Points on a hilly landscape, in no order, each with its height.
From any point a ball rolls to the lowest of the 2 points nearest to it. It stops when none of these is lower. Distance is the straight distance between rows; heights are no part of it.
k988: [ -7  14   4   1   2  -3   8   3   6  -3 -11 -10  -5 -10  22   3  -7  19
  -7  20 -11   2  -9   8  13  -1   5  31  -3  -3   1   3   1   6  15  11
  -7 -14  23   2 -17]  height 3.62
k847: [  9  -7 -10 -14  -6  -3   9  -4  -2  -4   5   1   5   2  -9 -21  -8 -16
  -1   3  18  -6   3  -2 -38  -7   5 -18   7   3 -20  -5  -6 -11 -10 -13
  -1   7  -9  -2  15]  height 5.41
k384: [  2  -1 -10   4  -5   7  31 -15   1  -8  -8  13  -1  -9  -3   4  -7  -4
  18  10   1  11  13  -2 -18  -5   0 -11   9   9 -18  -9  -7  10   7   2
  -8  -2  15  -8   9]  height 4.21
k504: [  2   0  -5  -8  -8  -5  -4   5  -2   6   6   0  -3  12 -13  -9   7  -7
 -10 -11  15  -2  11   0 -13   1  -3  -9   1   0  -9  -2  -5 -11 -10 -13
  -9   9 -14   8  -4]  height 1.58
k205: [ -9  19  16  14   4   2  12  -9 -12   5  17  -1   1 -13   7  -7 -19  14
  -5  11   3  -2  -2   6  -9  -4  10  -2   5  24   1  -5   1 -10  -7  10
 -12   3   8   7  12]  height 4.14
k540: [-14  17  17   4  13  -3   5  -8  -6  10  24   3  -2   0  10   1  -5  13
 -10   6   2  -3  14   2   8   9   5  -1  10  12   7  -7   6 -26 -13  -1
 -18  17   2  11  11]  height 5.03
k908: [ 10 -17 -25  -4  -6   6  31  -7   8 -11 -16  23   0   3   1   5   3 -15
  17   6   1   5  14  -4 -21  -6   1 -17  14  -2 -24  -8  -6  12   8 -12
  -3   0  13 -12   3]  height 4.33
k308: [ 11  -8  21   6   2   3 -19  -8   5   3 -12   3   9  -4 -18 -10  16   6
  18 -23  11   5   8  -8  22   8  -8 -20 -10   4  16   2   1   1  -4  -5
  -5  10 -12 -15  -4]  height 4.32
k331: [ -5  11  10  18  -6   1  15 -11   8   1 -16  -5  -4 -23 -16   6   0  10
  16  11  -5  22  10  -8  18   4 -14   8   2  11  -6  -7   5  16   8  13
 -22  -4  22 -10 -21]  height 2.42
k142: [  7 -19 -27  -6   1   4  23  -4   4  -2  -4  26  -4  15  -6   9   8 -24
  14  -6   8   1  12  -6 -25  -4   0 -25  10  -9 -18  -8  -5   1  -3 -22
   0   4   2  -8   4]  height 4.42
k815: [-14  15  -3  -3  11  -4  12  11  -3   0  20  10 -20  12  21  15  -1  11
 -13   9  -8  -8  17   7   3  11   1  14   2  -4   0  -1  -2 -19   1   1
 -13  -2   6  14  -6]  height 2.99
k90: [-11   0 -22  17  15  11   9   6 -17  -3   3  10 -23  16  -2  42  -1 -14
  16 -11  -8   8  -1  -1  -2   3  -1 -14  -8  -9   5  -5 -22  10   5   6
  23 -12   0  -3   4]  height 1.20
k486: [  0  -7   8  -7   5   4 -16  -8   4   5   2  -1  15   2  10  -8   2  -6
   2  -6  -1   2  -6  -1  15   1  13   4   9  -7  17   3  13  -9 -14  -7
  16  10   0  -6  34]  height 2.60
k111: [  9   2   4  -5  -3 -15 -12  12   1  -1 -16 -18   7 -12   7 -12   6  19
 -20  13  -1 -10 -21  17  19  -8   0  27 -13  -7  10  13  13  10  10  10
  -6  -7   3   9 -27]  height 4.11
k956: [ 16 -15   1   5  -3  -3 -23   8   7  -7 -28   1  10   2  -7  -1  20  -3
   6 -13  -8  -7 -14  -9  26  -8 -13   2  -7 -16  11   6   9  31   8  17
  14  -4 -12 -12 -28]  height 4.64
k324: [-19  13  16  16  17   4   8 -14  -9   3  19   4  -7   1  10  19   0  11
   2   3  -5   8  15   0  16  10   4  -2   6   8  14  -9   0 -18  -8   7
  -9  13   5   3  23]  height 4.96
k538: [-13  14   5  20   4   8  21 -15  -8   5  -1   3 -11 -12 -15  15  -5   4
  20   3   0  19  18  -5   4   4  -8 -13   0  14  -3 -15 -10   5  -2   9
 -16   0  11  -5   5]  height 1.65
k295: [  1   9  -1 -17   0  -2  22   1  17  -4   6   7  -5  -2  32  -1  -2  16
 -13  26 -10  -5   9   8   2   2   4  31  12  -6 -17   1  10 -10  11  -5
 -20  -7  23   7 -15]  height 3.31
k797: [-10  11   5   7   4   3 -17   2 -30  12   9 -23   1  10 -10  12   6  -2
  -2 -23   8   1  -8   5  -6   6   1 -17  -4  17  16   5 -13  -9 -14   6
  19   0 -19   9  19]  height 4.15
k645: [ -8  23  -1   1  10   8   0   6 -33  -2  31 -19  -5  -6  10  -2 -29   6
 -12   4  -8 -11  -9  13 -28   2   6  -2  -7  21   0  -1 -16 -20  -4  14
   4  -8  -2  14  16]  height 5.29
k729: [-12  14  26  16   6   4  -3 -12  -3   9   8   1  -4  -3  -3   8   2  17
   6  -2  -1  10  15   0  28  14   1  -4   0  13  16  -3   4  -9  -4   0
 -15  14   1   1   7]  height 4.87
k543: [-12   7 -13  11  14   9  26  -2  -7  -7   6   7 -24   0  10  28 -13  -2
  10   7 -14   8   8   2   0   9   5   3   0  -3   0 -10 -15   5   5  13
   4  -9  17   3  12]  height 1.12
k434: [ -3  -3  -2   4   5   6   4  -6  -6   1  -1   9  -4   8  -6   8   6  -7
  11  -9   8   3  13  -3  -1   2   2 -15   3   2   3  -6  -7  -6  -3  -8
   0   7  -3  -6  13]  height 1.37
k203: [  3  -1  -9  -3  -3   4  34 -14  10 -10   6  18   3  -7  15   4  -8  -2
   8  19  -2   7  15  -1 -20  -5   8  -1  21   5 -21 -10   1   0   7  -1
  -9   4  20  -5  17]  height 4.13
k40: [  4   0  19  -2  -3 -11  -6  -2  16   0 -11 -11   9 -13   9 -10   9  24
 -10  14   0  -3  -6   5  33   0   1  25   1  -6  12  11  26  -2  11   3
 -21   3  12  -2 -21]  height 3.36
k337: [  4  -9  25   0   7   3 -12 -19  13   8  10   4  20  -8   6 -15  -2   1
   7  -7   1   5  -3  -5  19   8  11  -6   7  -1  19   3  16 -14 -17 -11
   5  17   2 -12  32]  height 2.19
k330: [  0   8  -5 -14   3  -1   8  -3  -9  -2  28   1   3  -1  16 -10 -17  -1
 -16   9   3 -13   0   5 -25  -2  12   0  10  10 -10  -8   1 -23 -13  -4
  -1   8   1  11  22]  height 5.20
k166: [ -7  17   5  -5  10  -5   5  -8  -9   6  35   4   2  -2  12 -13 -13   7
 -18   6   8 -11   7   4 -15   3   6  -8  12  18  -4  -9   6 -32 -19  -5
 -15  16   2  15  11]  height 5.12
k666: [ 15 -14   7  -4  -6  -8 -17   2  25   3  -3  12  -3   9 -18 -12  17  -2
   2 -20  13   4  16 -14  16  10 -13 -12  -5 -16  -5   6   8  -3  -3 -19
 -21  10 -15  -3 -29]  height 6.57
k856: [ -2   2   2  12  -4  -2  12  -3  10  -1 -17   8 -11  -4  -4  14   6   6
  12   6  -9  10  13  -3  23   4 -13   6   4   0  -6  -2   0  15  14   6
 -20  -2  12  -1 -27]  height 2.72
k968: [  6  -6  27   1   1  -4  -1 -21  18   9   5   1  16 -12  -5 -23  -4   7
   1  -2  11   6   4  -3   7   6   6 -14  10   4   6   3  17 -15 -11 -12
  -9  19   2  -8  15]  height 1.61
k186: [ -2   2   8  -2  -3  -1  -9   1   0   6  -1   3   2   6 -10  -5  10  -1
   1 -11   7   1  11   0  11   4  -1  -8   0   3   7   1   2  -7  -7  -8
  -4  10 -10  -1   3]  height 0.64
k582: [ -7  11   0  12   2   4  18  -5 -16   3   0   3 -15   1 -18   7  -1   4
  10  -2   9   5  17   0  -9   1  -5 -21  -3  20  -8 -15 -16   2  -1   1
 -18   3   0   2  -3]  height 1.21
k346: [ -1  -5 -12   7  -4   4   4   3  -8  -5 -18   7  -6   7  -7   9   0 -11
  11  -2  -4   3  -3  -1  -6  -7  -5  -5  -5   1  -3  -5 -13  16   7   2
  12  -7  -5  -7  -2]  height 3.34
k391: [ 21 -18   7  -2  -5  -8  -9  -4  16  -9 -27   4  18 -10  -6 -17  13  -2
   4  -1  -1  -6 -11  -6  15  -8  -4   3   3 -13   5   9  15  17   7   7
   5   4  -1 -17 -13]  height 5.82
k387: [ -5   5  19  -3   2  -5  -5   1   9   6   0  -8  12  -8  16 -11  -2  18
 -12  16  -1  -2  -8   6  24   1  11  22   5   2  15  10  24  -7   1   0
  -8   2  11   0   2]  height 3.63
k338: [ -4 -12   2 -12  -1  -4 -35   2  14   9  10  -4   4  17  -1  -9  10  -5
 -17 -22   7   2   0  -5  16  12  -5   1  -3 -15   7   8  13 -10 -15 -16
  -3  12 -16  13   8]  height 5.04
k965: [-13  22  17   1   8  -1  10  -5  -6   3  29  -1   0  -8  24  -8 -19  20
 -16  20  -3 -11   2   9  -5   4   7  13   5  19   0  -1   8 -21  -7   8
 -15  -4  12  10   4]  height 4.00
k971: [ -6  14  -3 -16   9  -5  19   7   7   1  23   9 -12   7  33   2  -5  15
 -23  22 -12 -12  15   8   1   8   1  26   6  -5 -12  -2   8 -22  -1  -7
 -19  -6  16  15 -11]  height 3.16
k909: [  1   6   1  -4  -7   0 -10  11 -20   1   8 -27  19  -9  -5  -9 -15   1
  -6   4   5  -8 -23   9 -19  -8   7  -2  -6  16   7   9  -3   1  -4  11
  27  -8 -11   9  22]  height 2.14
k577: [ 14 -28 -18 -16  -5  -2 -16   3  26  -9 -10  15   8  18   7  -8  10 -28
  -1  -6  -5  -3  -7 -15  -2  -9  -3   3  10 -34  -9   4   8  14  -1 -11
  17   0  -7  -6  -6]  height 6.14
k144: [-10   6  -3  10   3   9 -11   7 -14   0 -17 -13  -8  -4  -5  13  -7  -6
  12  -7 -15   9 -18  -1  14   0  -3   9 -13   0  18  -2 -14  21   4  20
  28 -15   5 -10   2]  height 1.63
k151: [ -1   0  -9  -9  -2   0   4   8   4  -8  -9   2  -6   4  20   4  -5  -2
  -4  11 -14  -5 -11   6   0  -4   8  20  -1  -8  -1   2  -4   5  15   4
  13 -10   7   2  -5]  height 1.84
k517: [ 10  -3 -12 -17 -10  -1  26  -2  15 -10   3  15   1  -9  16  -9  -9  -4
  -4  20  -1  -5   7   5 -25  -8   8  11  15  -2 -28  -6   4  -4  10  -7
 -10   0  17   2   2]  height 4.03
k597: [ -7 -21 -20 -16   4  -5 -19  -4  16   0  16   6  -3  32   6   0   0 -16
 -20 -16   9   2   5  -8 -20   0  -6  -3   6 -27 -14   0   9 -11 -14 -25
  -6  12 -10  19  15]  height 4.72
k814: [ -3   0  -1   4   0  -1 -22  13  11   6   1  11 -11  22   2  18  20  -7
  -2 -15  -7   4  11  -8  28   6  -2   8  -4 -17   8   6   7  -3   7 -10
  -4  -1 -15   9 -25]  height 3.49
k660: [ 11 -11   2 -13  -1  -3 -20   4   1   0 -13  -9  25  -5  -3 -13   3 -11
   3  -4   6  -7 -19   0   0  -7   2   0   3  -6  12  10   8  10  -8   4
  31  -4 -10  -9  24]  height 3.50
k653: [  4 -11  -5 -12   1   3 -13  -1   2   0  -6   5  13   9   1  -7   5 -16
   1 -10   2  -2  -7  -5   0  -3   5   0   5 -13   9   2   3   0 -10  -6
  22   3  -8  -7  24]  height 3.03
k659: [ -6   4 -19   3  22   7  18  -8 -24 -13  27   1  -9   7   6  19 -11  -7
   4  -1   3  -6   1   4 -32  -1  13 -14   7  12  -4 -11 -19 -22 -10   2
  13   5  -2   2  33]  height 5.43
k935: [-11  13  16  22  -9   1  10 -11   0   7  -5 -17   8 -35  -9  -7 -19  10
   5  15  -3  13 -16   0   6  -6   2   9  -7  18   7  -4   6  14  -4  23
  -5  -7  19 -11   0]  height 3.11
k169: [ -5  15   6   2  -2  -4  11   3  -7   3   4   4  -9   0  -9  -4   1  10
  -6   2   9  -2  17   3  -4   1  -3  -3   1  15  -8  -5  -4  -7   1  -1
 -21   6   0   9 -10]  height 0.54
k67: [ -1   9   8  16 -12  -8   6  -5  -4   0 -15 -19   9 -37 -22 -10  -8  11
  -1  15  -1   8 -20   4  -1 -11  -4  10 -14  12   3  -4   4  22   3  21
  -7  -9  14  -7 -15]  height 2.65
k210: [ -2   5  -8  -1  -6   8  -2   8 -21  -5   2 -14   2   2  -2   3 -14  -6
   1   0  -4  -6 -14   6 -24  -6   6  -2  -9  10  -1   1 -14   0   1   7
  24 -10 -10   2  19]  height 2.67
k627: [-13   8 -20  15  12  10  21   6 -22  -6  11   4 -28   6  -6  32  -6  -6
   9  -1  -7   6   6   2 -12   7  -1 -11  -9  -3  -4 -11 -27   3   5   6
   8 -10   3   4   5]  height 0.73
k789: [ 10  -4  24   4  -4  -7 -13  -3  12   3  -9   7   3  -6 -18 -13  15  15
   5 -14  11   5  14  -8  27  14  -9 -10  -9   4   9   5  12  -3   1  -8
 -21  12  -8  -7 -19]  height 4.58
k172: [ -6  -4  -9   3   4   1 -22  15   0  10  11  10 -13  31   0  30  24 -21
  -5 -23  -7   8   4 -12   8   1  -2  -4  -5 -17   6   5  -3  -3   0  -9
   6  -6 -19  11 -13]  height 3.18
k282: [ 11 -11  -8   0  -6  -2   5   0   3  -3 -23  12   0   2 -15  -4   9  -9
  11  -5   5   1   7  -7  -7  -6  -8 -15   2   0 -10  -1  -6  17   6  -6
  -2  -1  -5 -14 -14]  height 3.68
k354: [-11   4   5  10   5   6 -13   5 -20   5  -8 -20   5  -7  -4   3 -13  -1
   5  -4  -8   3 -22   7   6  -5   6   6 -11   9  20   4  -7  14  -6  18
  32 -10   0  -4  23]  height 0.44
k941: [ -5  13  14  -5   5  -5  -2   3   0   7  17  -5   8  -7  21 -12 -12  14
 -20  16   2 -11  -7  11   5  -1  14  16   4   9   7   4  15 -17  -8   0
  -6   5   8   8   9]  height 3.84
k11: [ -1  -6   5   2   3   1  14 -16  12   2   4  19  -5   6   0   8   9   5
  10   0   1   9  28 -10  11  14  -3  -6  13  -3  -3  -7   9 -13   1 -15
 -22  17   6  -1   3]  height 2.74
k763: [ -3  11   1   1  -6  -4   1  14  -5  -2  -3  -3  -6   1  -3  -2  -3   8
  -7   3   2  -6   2   8   0  -3   1  10  -5   7  -4   1  -3   0   6   2
  -7  -2  -4   7 -13]  height 1.26
k433: [ -2  11  -5 -11   3   0  17   2  12  -8  -2  -2 -12  -6  38   7  -4  19
  -9  29 -20  -6  -2  10   1   2   4  33   3 -12 -11   5  -1   0  19   6
  -5 -17  26   6 -24]  height 3.46
k868: [  0  -3  -5  -1  -2  -3 -19  11  15  -1 -11   8 -11  16  14  12  16  -4
  -1  -3 -14  -3  -3  -3  33  -1   3  18   0 -18  10   8   5  10  13   2
   2  -6  -5   3 -34]  height 3.79
k227: [  3 -10 -11 -14  -5  -7   5   0  14   1   7  10  -3  11  -7 -17  -4  -9
 -13  -2  14  -1  15  -3 -18   3  -3  -6   8 -10 -18  -6   3 -12 -11 -19
 -16  15  -2   6   2]  height 2.15
k777: [ -8   6 -12  -2   5   7  20   0   4  -9  -4   8 -13   0  24  18 -11   0
   3  13 -18   4   2   5   1   2  10  17   2 -10  -3  -3  -9   8  18   7
   6 -11  19   2   0]  height 1.45
k921: [ 20 -24  -7 -14  -7  -4  -8  -2  20 -10 -22  11  15   1  -2 -16  11 -16
   4  -2  -1  -7  -9 -13   2  -8  -4   1   8 -20  -4   5  10  16   1  -1
  16   1  -6 -17  -3]  height 6.00
k637: [-18  20  14  17   4   7   3   0 -11   8   3 -20  -4 -23   2  -1 -21  14
   0  13  -9   8 -18   5  12   2   7  13 -10  14  17  -1  -2   6  -3  22
   4 -13  19  -3   3]  height 3.47
k462: [  6 -10  19  -7  -1  -3 -31  -2  15   6   5  -2  11   0  -7 -10  14   4
  -3 -24   9   4   4  -7  31  17  -5  -1  -9  -8  16  11  15  -8 -10 -15
  -3  12 -13   1   0]  height 5.23
k556: [-11  20  18  21   6   4  -1 -10 -20  12  17 -13   5 -18  -2  -6 -22  12
   0   2   6   1 -11   9  -7  -5  10 -13   2  27  15  -4  -5  -5 -18  10
   1   6   0   5  20]  height 4.31
k373: [ -6  23   7  -5  -1  -2  -7  13 -25   4  26 -23   2  -9   8 -13 -20  14
 -20   9   2 -17 -11  16 -18  -3   6   6 -11  24   1   6  -5 -14  -2  11
   0  -7  -4  17   1]  height 5.19
k973: [ -7  13  10  11   8   4  -9  -8 -30  11  11 -20   9  -5 -12  -3  -7  -2
   5 -10  11   3 -10   7 -13  -3   6 -23  -3  26  14  -2 -11  -5 -18   4
  12   6 -12   1  26]  height 4.37
k318: [ 12 -14  10 -10  -1  -3 -19   0  14  -1 -11   1  17  -6   0 -17   8  -2
  -1  -2   1  -6 -10  -3  26   0   2   9   2 -12  15  11  19   5   0  -1
   8   6  -3  -9   2]  height 5.64
k634: [  2 -10   5  15   2  12   9 -17  -4  -2 -24   6  -1  -4 -21   4   5  -5
  29 -14   2  14   7 -11   4  -1 -13 -23  -3   9   1 -12 -11  21   1   2
  -1  -2   6 -24   3]  height 3.65
k225: [  6  -8   4  10  -3   4   7 -14   1  -7 -28   3  11 -15 -15  -7   0  -5
  22  -1   0  13  -3  -9  -1  -8  -8  -9   1   7  -1  -4  -2  24   5   8
   4  -4   9 -23   4]  height 3.33
k916: [ 15  -6 -10 -15 -17  -1   8   4  -9  -8  -1  -9  14  -7 -16 -23  -7  -8
  -1   8  15 -12  -8   3 -47 -12   3 -16  -1  12 -22   0 -10  -3   2  -7
   6  -1 -13  -3   3]  height 5.56
k780: [ -4 -15 -32  -6   9  -1  16   1   4  -1  16  26 -12  21  -2  14   7 -16
   1  -2  10  -2  16  -7 -22   2  -1 -19   7 -14 -22 -10  -2 -13 -11 -26
  -8  12   0   9   2]  height 4.52
k208: [ -1  12   7   6   0  -8  -4   5  -2   0 -13 -24   3 -21  13  -6  -7  25
 -14  22  -9  -1 -23  12  17  -6   3  30 -16  -3  11   7   9  11  10  17
  -4 -15  17   4 -21]  height 3.83
k298: [ -3  13  -7 -14   1   7  18  10   2  -8  13  -3 -16  -4  30  -1 -15  16
 -14  28 -20 -17  -3  15 -15   0   0  24  -7  -5 -18   4 -13  -5  21   6
  -5 -22  21  12 -16]  height 3.61
k408: [  0   2  14  -1  -4  -5   4  -9  18  -2 -13  -2  -1  -5  16   5   9  20
   2  16  -8   3   6  -3  33   8  -3  27  12  -5   2   5  20   2  16   4
 -24   2  16  -2 -23]  height 3.13
k455: [ -3   0  -9   9  -5   6 -20  17 -16   0  -7 -10  -3  19  -9  22   8 -15
   3 -18  -8   7 -16  -4  -4  -4  -8   0 -12  -3   8   7 -16  16   4  10
  30 -20 -19   2  -6]  height 3.22
k379: [ 16 -26  -3  -7  -4  -3 -13  -1  25   0  -9  17   1  17 -14  -7  16 -16
   9 -28  11   3  12 -20   1   5 -16 -26  -6 -17  -6   2   5   5  -6 -21
 -10   6 -16 -13 -19]  height 6.45
k537: [ -4   4   5   2  -2  -3   6   0  13   2  -8   9 -11   5   8  11   9  12
   2   6  -5   3  16  -3  29   9  -4  16   5  -4   0   0   8  -4  12  -3
 -21   2   7   4 -19]  height 2.95
k771: [  2  15  -3  -9  -7   5  25   3  -1 -11  15  -4 -10 -19  15 -10 -17  16
 -11  28 -12 -16  -3  14 -26 -10  -6  16  -4  11 -29  -2 -10  -4  19   7
 -17 -15  20  11 -16]  height 3.76
k657: [ -7  17  15  -2   0  -7 -17  12 -12  16  14 -17   3  -1  -6 -11   3  11
 -19  -6  15  -6   1  11   5   6   1  -4  -2  17   8   5   3 -15 -10  -2
  -9  11 -12  17  -3]  height 4.85
k940: [ 11 -11   0  -5  -3  -8 -25  13  -9   4 -15 -20  25  -6 -11  -7  10  -3
  -5  -6   2  -9 -27   5   3  -7  -5   4  -9  -4  13  13   6  17  -3  14
  31 -12 -17   0   8]  height 4.02
k529: [ -1  -5 -18  -3  -2   1 -13  15   3   3   6   9  -9  26   8  21  10 -21
  -7  -8  -9   0  -2  -3  -3  -3   5   6   1 -17  -1   3  -3   1   3  -6
  16  -8 -15   8  -9]  height 2.81
k468: [ 22 -22   1  -5  -8  -9   5  -9  23  -8 -27  16   6  -2 -13 -13  12 -10
  14  -6   6  -1  10 -14  -1  -4 -12 -20   6 -11 -11   3   4  11   6  -7
  -7   7   0 -23 -16]  height 3.44
k950: [ 11 -13 -28 -13 -13   6  12   9  -5  -9   5   5   0  12  -3   1  -2 -20
   3   3   2 -11  -4   1 -42  -9   3 -11   4  -3 -23  -7 -13   0   4 -13
  14  -4 -13   4   3]  height 5.86
k132: [ -1   7   6   6  -9  -7  -1   7  -7  -2 -14 -10   3 -17 -14 -11  -4   8
  -2  10   2   1 -12   6   1  -8  -2   7 -14  10   1   1  -2  12   8  12
  -2  -3   2   0 -12]  height 2.01
k241: [ 17 -13   2   3  -5  -5 -25  12  -6  -1 -26 -13  21  -5 -21  -7  16  -2
   1 -10   0  -6 -24  -1   8  -9 -17   0 -11 -10  12  11   3  29   5  18
  20 -10 -18  -8 -12]  height 4.55
k426: [ -2   5  20   7   2   0  -7  -7   7   8   4  10  -5   1  -5   3  13  15
   4  -9   3   6  22  -5  32  21  -4  -2  -2   3  11  -2   8 -14   1 -13
 -23  16  -8   3  -9]  height 4.76
k608: [ -7  -4 -21  -3  13   4  17  -4 -10  -6  21  13  -8  13   7  21   0 -10
   0  -1   5  -3   8   0 -20   1  11  -8   8  -2  -5 -11 -10 -19  -9  -8
   9   8   0   3  23]  height 5.48
k954: [  3   5  16   0  -5 -15 -16  11  -1   8  -9 -18  12 -15  -9 -15   6  18
 -18   5   9  -7 -12  13  21  -6  -3  13 -10   5  14  14  16   6   4   6
  -9   2  -8   6 -17]  height 4.40
k283: [-13  15   1  14   1   6  13   3  -8   0  -9 -11 -10 -18  -5   8 -13   3
   8   8 -12  11  -5   0  10   1   3  11  -9   9   6 -10  -8  11   5  20
   2 -12  17  -5  -1]  height 3.71
k405: [ -9  12  -6  10  -3   3 -11  14 -28   5   8 -22  -9  17 -13  17   3  -6
  -5 -19   3   1 -10   3 -15   3  -4  -7 -12  10   6   5 -18  -1  -2   9
  16 -13 -21  14   2]  height 3.90
k170: [ -4   6  -1  16  -8   5  22 -11   0  -2 -15  -1  -7 -25 -21   5  -6   0
  20   7  -2  21   9  -8  -1  -1 -10  -8  -2  15 -12 -13  -9  19   4  11
 -13  -7  18 -14 -10]  height 2.05
k199: [ -4  -6 -18  -4   7   2   8   0   5  -1   8  19 -10  16  10  18   7 -10
   0  -3  -5  -1  13  -3  -1   3   6   2   7 -13  -3  -7   0 -14  -3 -12
   2  10   1   5   9]  height 5.54
k22: [  1  -7   3  -8   0  -4   6 -11  16   4   8  15  -2   8  -8  -9   4  -1
  -2  -7  13   3  25  -9  -3  11  -4 -13   9  -8 -10  -7   8 -18 -10 -24
 -25  19   1   1   2]  height 2.50
k731: [ 13 -11  22  -2  -1  -6   0 -17  14   6  -8   1  21 -13 -12 -27   1   0
  10  -6  18   3  -1  -6  -6  -3   2 -23   4   5   6   6   8  -5 -11  -6
  -3  11   0 -20  15]  height 2.29
k901: [ 19 -15 -22 -14 -19   1   9   8  -4 -12 -14  -4  10  -1 -14 -13   0 -16
   2  12   4 -13 -11   3 -43 -14  -5 -10  -2  -1 -24   0 -14  12   8  -8
  15  -7 -15  -3  -8]  height 5.72
k261: [ 11   2 -12 -14 -15   2  27   3   6 -12   7   2  -4 -13  13 -12 -11   3
  -7  25  -8 -17  -3  11 -32 -14   3  11   2   5 -34  -7  -7  -1  19  -2
  -9  -7  10   8  -7]  height 3.91
k675: [  5  -8   2   3  -1   5  15 -20  18  -3  -9  15   1  -2   6   9   9   0
  23   4  -6  12  24 -10  17   8  -3  -1  18  -5  -4  -3  11   1  12  -5
 -16   8  14 -12   3]  height 2.89
k428: [ -6 -18  -9 -12   3  -5 -32  -3  11   6  17  -1   0  31  -4  -1  11 -14
 -19 -27   8   6  -1 -14  -7   6  -9  -6   1 -23  -3   6   8 -10 -15 -22
  -2   7 -21  16  11]  height 4.86
k944: [  9 -11   8   8   3  12  -8  -7   1  -2 -19  10   3   2 -12   3  14  -3
  25 -21   1   6   8 -14  17   2 -10 -19  -4   0  11  -4  -3  15   1  -2
   4   4  -8 -20   1]  height 3.98
k123: [  3   1  -7 -14  -4   0   7  -1  -2  -2   7   2   6   0   4 -13  -7  -9
  -7   5   7  -6   2   3 -20  -6  10   0   6   2 -11  -3   0 -11  -7  -8
   4   6  -2   2  15]  height 5.30
k328: [ -8  15  -6   7  14   8   6  -3 -32  -6  23 -13  -2  -3   8  10 -23  -2
   2   0   0  -6 -10   7 -27  -1  15 -12  -1  19   4  -5 -18 -19  -9  10
  14   0  -2   5  32]  height 5.36
k5: [-10 -19 -23 -10  11  -4  -6  -6   9   3  21  15  -9  26  -4   8   7 -14
  -9 -16  14   1  13 -11 -22   2  -8 -17   8 -18 -16  -9   1 -17 -17 -28
 -10  15  -7  13   9]  height 4.61
k350: [ 16 -17  22  -9   2  -5 -33   1  16   2  -3  -4  21  -9  -5 -18  13   5
   0 -16   7   0  -6  -6  38  10  -4   3  -6 -11  26  17  22   1  -7  -3
  10   8 -11  -4   7]  height 5.44
k862: [ 15 -15  -1  -2  -6  -7 -23   6  18  -6 -19   5   3   9   3  -1  24  -6
   0  -7 -11  -7  -9  -7  31  -6  -4  13   0 -22   8  10  14  20  10   6
   3  -1  -9  -5 -40]  height 4.18
k467: [ -5  15  10  -3  -5  -7 -14  18 -14   8  10 -23   6  -6   1 -12  -7  14
 -20   3   9 -10 -12  17   1  -4   5   7  -6  16   7  11   4  -5  -6   7
   5  -3  -7  16   1]  height 5.05
k87: [-11  12  -8 -10   7  -2  -6  22   0   4  20  -1 -18  19  26  11   1   5
 -24   4  -9 -11   3  11   0   7   7  24  -5 -13   0   4  -3 -17   1  -4
   0  -9  -2  16 -11]  height 2.75
k197: [ -9   7 -13  14  -4  11  -8  17 -27  -2   3 -15 -15  15 -15  25  -3 -12
   4 -15  -9   7 -11   1 -19   3  -7  -5 -16   2   3   0 -29   9   7  12
  27 -24 -17   9  -7]  height 3.64
k964: [ 14 -30 -16 -12  -1  -1 -14   3  20  -2  -7  15   4  25  -9  -3  13 -29
   3 -17   5   2   2 -19 -14  -5 -10 -18   5 -25 -11   2   3  11  -6 -19
   7   0 -14 -11 -10]  height 6.29
k213: [  0  -4  -9   5  -3   2 -17  13  -6  -4 -18  -5  -6   8  -1  13   2  -9
   4  -7 -16   2 -18   1  10  -4  -3  11 -10 -11  10   4 -12  25  11  16
  27 -15  -6  -5 -16]  height 2.51
k744: [ -5   6   7   9   2   5 -10   1 -24   7   6 -28  13 -16  -3  -6 -23   2
   3   2   1  -1 -29  11  -9 -10   9  -1  -8  17  17   5  -4   9 -11  17
  34  -8  -3   0  35]  height 1.44
k77: [ 12 -11   4   5  -8  -5  12 -13  19  -7 -23  12   4  -8  -6  -5   8  -2
  16   3  -1   8  12  -9   7   1  -7  -2  13  -3  -9   1   8  13  13   0
 -14   6  12 -15 -13]  height 3.10
k691: [ 12 -11  18   9  -5  -4   6 -20  13  -1 -20   0  23 -22 -13 -20  -1   4
  18   1   8   9  -5  -8   0  -8  -4 -13   5   5   4   6  10  13   1   8
  -2   4   8 -24   8]  height 2.92
k60: [ -2   2 -15   6   1  10  13   0 -13  -8  -7  -1 -11  -4   0  11 -15 -10
  10   5 -11   5  -8   3 -12  -4   5  -1  -8   2  -5 -11 -20  12   9  10
  18 -13   7  -5  12]  height 3.06
k824: [ -4   0 -15 -12  -5  -2  -8  21   2   0   6   1 -11  17  19  10   2  -7
 -15   2 -10  -7  -9   7  -6   0  10  19  -4 -14  -3   7  -5  -3   7  -3
  12 -10  -9  12 -11]  height 2.37
k235: [ -4  13  27   1  -2 -10 -14  10   0  17   6 -15   5  -9 -11 -16   4  21
 -18  -1  12  -2   3  11  22   3  -3   2  -7  14  11  10  11 -11  -4  -2
 -19  10  -8  12 -15]  height 4.67
k342: [-11  -3 -14  12  12   8   8  -5 -11  -4   0  13 -14  16  -2  32   6  -9
  14 -10  -3   5   9  -2   2   2   1 -12   1  -2   6  -6 -14   1  -2  -2
   8   0  -3  -4  14]  height 1.64

Call two points neighbours if one is among the 2 nearest of the other. Go from one point of each pair to the other, from neighbour to neighbour, staying as low as possible. Name the highest point that can't be avoided.
k968 and k186 => k956
k186 and k354 => k282
k169 and k186 => k973
k186 and k627 => k342

Two balls start at each pair of points below. Name the first point that both come to, or write -.
k950 and k901 => k847
k973 and k556 => -
k468 and k666 => -
